The views of a scene show one set of named points, each view turned or mirrored, and shifted as a whole, with a little noise and some points left out.
In the rows, zero is written as 128.

Scene 1
View 1
q948: [151 104 138 125 116 146 156 185 131 181 152 126 158 157  93 154 124 145
 144 126 121  89  95 111 107 136 138 134 108 164 152]
q255: [ 90 162  27  71 128  56 156 197  74  91 136 195 131 158  94 155 177 121
 124 156  94 121  99 145 160 118 122  83  93 127 115]
q572: [177  79 136 104 115 143 147 186 124 169 140 134 147 143  86 119 143 129
 159 109 137 110  80  69 101 127 118 132 107 174 182]
q627: [178  96 122 109 117 113 101 154 112 128 122 199 146 149  79 103 153  99
 159  87 119 159  86  64  85 131 113  83 133 148 172]
q443: [171 117 156 154 124 129  83 131 132 138 139 191 169 172  82 145 106 115
 140  79  94 148 108 116  62 157 146  81 155 135 144]
q227: [172 103 151 136 120 139 121 163 135 162 143 152 160 161  87 141 117 131
 148 102 114 119  96 100  83 142 129 110 130 159 161]
q584: [164 115 152 151 124 137 105 142 137 153 145 170 167 171  86 153 105 131
 137  93  99 129 106 124  73 157 149  96 145 147 142]
q302: [119 135  89 110 122 104 155 184 109 143 150 155 149 160  97 164 142 138
 129 139 104  97 104 142 129 136 138 109 105 148 129]
q924: [137 111 116 111 121 134 171 196 122 177 158 121 150 158  97 160 134 152
 139 141 119  82  99 125 124 135 135 137 100 165 144]
q226: [119 144  55  85 128  69 128 175  81  87 125 210 137 160  89 135 172 108
 137 124  99 143  94 119 134 125 116  73 110 128 133]
q977: [150 117 111 116 121 107 114 156 107 118 132 192 151 159  81 132 145 112
 147  99 108 145  98 103 100 137 127  83 130 138 150]
q445: [177  81 130 103 115 129 127 169 114 145 129 164 145 145  82 106 154 112
 160  93 129 136  77  58  92 127 112 105 118 163 182]
q112: [141 130 125 135 128 119 118 157 122 142 144 172 162 167  92 155 118 129
 137 110  98 123 106 139  92 151 144  94 134 141 136]
q118: [149 123 105 113 122 100 107 152 106 112 131 202 151 162  84 130 142 109
 146 100 103 150  98 105  99 138 124  72 129 135 148]
q431: [119 124  81  89 120 107 172 203 102 144 147 146 139 149  97 155 156 139
 136 150 117  92  94 127 144 128 125 124  90 153 139]
q992: [145 129  71  86 128  73 102 159  82  75 118 238 135 155  80 110 174  88
 153  94 103 171  86  89 112 130 108  59 123 131 153]
View 2
q226: [145 141 188 139  96 103 181 111 115 135 124 144 130 161 190 112 110 111
  76 113 173 159 111 144  97 117 140 171 151 152 163]
q255: [131 141 180 141  90  92 180  89  85 137 122 140 163 150 191  74  97  88
  42 119 195 141  95 146  72 144 141 186 171 159 154]
q992: [148 146 198 147  97 128 185 138 136 123 129 149 104 172 196 142 121 131
 106 108 174 167 126 142 119  92 152 165 128 140 180]
q112: [184 111 171 126 134  79 158 110  99 134 142 112 114 169 116 140 110 106
 128 127 145 161 108 148 129 101  82 132 183 181 130]
q443: [199 121 185 123 135 101 158 135 123 130 153 110  84 181 107 182 132 116
 161 120 127 183 125 146 152  75  72 117 173 175 135]
q227: [192 100 149 140 160  67 134 118 101 113 145 113  90 160 111 151 105 133
 156 132 139 146 101 138 156  90  91 122 163 182 151]
q445: [180 108 146 162 147  73 128 132 115  99 135 133  82 154 152 142  99 164
 153 131 154 132 103 132 160  85 128 137 118 161 188]
q118: [168 130 182 136 116 107 166 127 119 125 137 132 101 169 158 147 119 121
 124 114 154 165 118 142 131  92 115 147 151 159 161]
q924: [181  91 126 147 162  31 118  86  62 113 139 107 127 139 120  94  77 116
 116 143 159 115  70 140 133 124  98 143 176 190 145]
q302: [169 112 153 138 134  55 149  89  76 127 137 118 137 149 137  95  94  98
  96 131 166 139  90 146 113 124 103 152 180 181 141]
q627: [174 124 167 150 133 102 152 143 131 106 138 136  74 167 162 160 114 155
 151 117 150 152 118 135 156  71 124 140 122 150 182]
q431: [161 108 138 151 136  47 139  85  72 121 129 124 141 138 149  81  81 112
  90 134 174 119  78 138 114 134 123 161 169 176 158]
q584: [190 115 168 126 139  83 149 128 110 126 152 113  92 174 113 159 116 122
 150 125 136 164 113 143 147  83  82 121 166 181 144]
View 3
q118: [121 126 160 136 151  93 102 114 127 140 134 138  98 113 118 141 144 134
  94 100 158 123 108 110 123 134 100 133  90 119 136]
q255: [104 103 115 147 160 134 159 128 125 169 191 172 110  82  61 136 118 158
 101 154 137 157 121  95 129 201 125 134 128 125 204]
q627: [126 129 170 162 155  67  87 112 151 154 129 150 102 135 125 140 150 124
  76  93 161 127 118 116 133 112  81 125  97 124 133]
q992: [120 124 156 170 162  63  92 115 152 182 145 159 100 130  99 142 152 141
  76 128 169 143 112 102 135 132  90 114 104  95 169]
q584: [126 131 165  92 147 125 108 112 112  97 105 106  94  92 145 132 138 122
 119  62 157  98 101 125 104 131 111 152  77 136  92]
q443: [126 136 177  92 154 101  85 113 118 109  98 102  84 103 150 134 150 124
 109  69 172 100  93 114 101 117 107 140  63 108  92]
q977: [119 129 158 131 157  90  98 115 129 143 128 134  93 108 118 138 145 137
  95 105 164 125 104 111 115 135 103 136  88 109 139]
q445: [133 132 166 167 142  79 107 102 143 128 122 157 119 132 141 147 131 104
  86  60 143 121 125 135 135 107  73 145 113 185 112]
q112: [117 123 155  99 148 128 122 116 109 107 121 118  96  90 130 134 127 133
 113  82 150 108 104 116 106 151 117 146  84 135 118]
q572: [130 126 155 160 133 106 127  97 129 102 125 157 133 115 149 143 112  96
  98  46 128 113 130 143 131 119  79 159 121 219 104]
q948: [123 121 148 121 137 146 150 107 107  81 128 138 124  82 138 135 105 109
 122  55 127 106 125 140 119 146 105 164 113 211 106]
q924: [121 118 139 124 136 158 164 113 106  89 138 148 125  76 120 133  94 115
 119  67 116 115 126 136 118 165 111 163 126 221 124]
q227: [131 129 165 120 143 114 111 109 119  95 109 127 106 103 149 140 128 113
 109  51 148 100 116 134 120 123  98 157  94 176  96]
View 4
q302: [139 172 133 181 106  96 144 124 179 133 149 120 122 136 150 143 149 108
  39  81 187 113  92 136 160  86 158 144 140 158 147]
q948: [152 164 123 200  77  79 143 153 150 122 161 110 106 139 130 143 150  90
  50  82 116 109 171 131 163  67 152 144  90 189 134]
q992: [128 173 109 136 146  93 150 139 132 111  66 125  58 123 160 118  90  79
  95 105 172 122  97 176 136 109 187  98 215 121 150]
q572: [150 183 126 185  81  88 174 179 131 104 140 109  93 128 132 139 114  72
  55  98  87 124 191 149 152  62 179 127 112 180 128]
q924: [149 174 136 199  80  87 154 150 165 127 170 117 125 136 136 151 151  94
  35  85 139 117 152 126 165  61 156 153  91 186 134]
q584: [150 121  90 177  95  68  99 129 129 120 117 117  61 149 136 134 151  90
 111  81 115  96 178 134 159  84 134 132 123 173 153]
q977: [140 150  97 151 126  84 121 130 134 117  90 126  63 133 146 127 115  88
 102  98 154 107 130 156 148  98 160 119 176 147 152]
q443: [147 112  79 163 106  66  90 123 118 114  92 125  41 147 144 130 135  85
 129  88 119  98 180 140 153  93 136 120 144 167 156]
q227: [151 143 103 177  90  73 127 150 130 111 128 116  74 139 137 138 136  81
  87  88 103 110 186 137 160  72 153 131 117 180 144]
q431: [146 192 145 189  99  98 166 143 176 129 163 116 133 131 143 145 139  98
  27  84 172 120 109 144 159  76 171 143 127 167 138]
q226: [132 179 123 150 140 101 149 126 161 129  99 126  92 125 156 127 113  94
  65  97 199 118  72 163 144 105 177 119 198 130 156]
q118: [138 153 103 155 122  84 127 133 137 113  94 124  67 133 153 126 114  86
  96  95 151 114 134 158 149  98 164 116 171 146 155]
q627: [142 169 104 148 120  85 155 163 111 103  87 120  49 126 144 122  96  68
  99 102 110 120 167 163 144  85 178 103 172 146 142]
q255: [129 192 142 162 136 109 153 118 194 139 132 123 125 126 162 138 131 106
  32  93 233 118  35 155 147 103 174 135 188 128 153]
View 5
q431: [118  99 169 128 103 135 130 118 133 142  74  96 137 177 157 100 114 208
 162 100 172 100 118  77 100 120  90 162 176 109 161]
q443: [139 125 136 133 121 113 124 125  90 121 138  89 101 107 112 153 157 192
 150  51  93 145 118 105 130  66 141 103 103  94  85]
q924: [102 112 169 121 107 123 143 123 128 143  80 102 158 186 146 106 115 233
 155  79 178 119 120  57 132 102  91 130 162  94 139]
q112: [138 122 149 136 110 112 126 125 106 123 111  86 119 136 132 125 141 199
 165  70 131 127 113  97 120  89 135 121 128  87 116]
q992: [140  85 148 131 115 153 109 103  94 136 124  89  57 113 130 154 140 145
 143  92  86  93 134 145  62 105 122 201 146 151 130]
q118: [136 108 146 130 116 131 120 113 100 134 122  89  88 122 132 145 141 176
 150  79 104 114 122 118  97  95 126 156 135 120 114]
q445: [ 83 101 166 101 134 157 139 105  95 151 116 102 106 156 126 167 126 198
 123  65 111 126 151  80 118  84  84 158 143 137  99]
q226: [152  87 152 139 104 138 107 109 108 136 102  85  81 126 146 121 134 160
 161 109 126  83 118 135  58 123 126 200 162 131 158]
q948: [ 97 116 165 116 117 125 147 124 117 140  93  99 153 177 141 120 126 235
 151  67 158 132 122  55 144  92  92 117 148  89 117]
q302: [135 108 165 137 101 120 126 121 124 136  84  88 133 161 151  99 122 205
 168  93 167 108 110  91 107 111 118 148 166  95 153]
q584: [130 129 141 129 118 108 132 127 100 122 125  89 120 128 124 139 149 208
 152  57 113 142 115  89 137  68 136  94 110  87  94]
q627: [105 103 154 108 135 152 130 104  87 145 132  98  80 127 125 172 141 178
 127  64  82 122 146 104 102  80 103 161 133 146  91]
q977: [144 103 145 132 116 130 117 117  97 131 126  89  87 119 131 142 145 172
 153  77 103 114 122 121  90  91 130 158 130 121 115]
q572: [ 71 106 170  96 136 155 148 108 103 155 105 111 132 177 134 150 118 223
 128  63 133 132 142  54 133  85  73 141 149 125 101]
q227: [102 117 156 118 122 127 137 120 103 140 115  95 127 147 126 145 138 214
 142  58 124 142 127  75 139  74 105 110 124 101  96]

Which points are out of place in each view (at most two, in the order of its rows)? Write - if all are in place.
view 1 | q977
view 2 | q584
view 3 | q627
view 4 | q302
view 5 | -
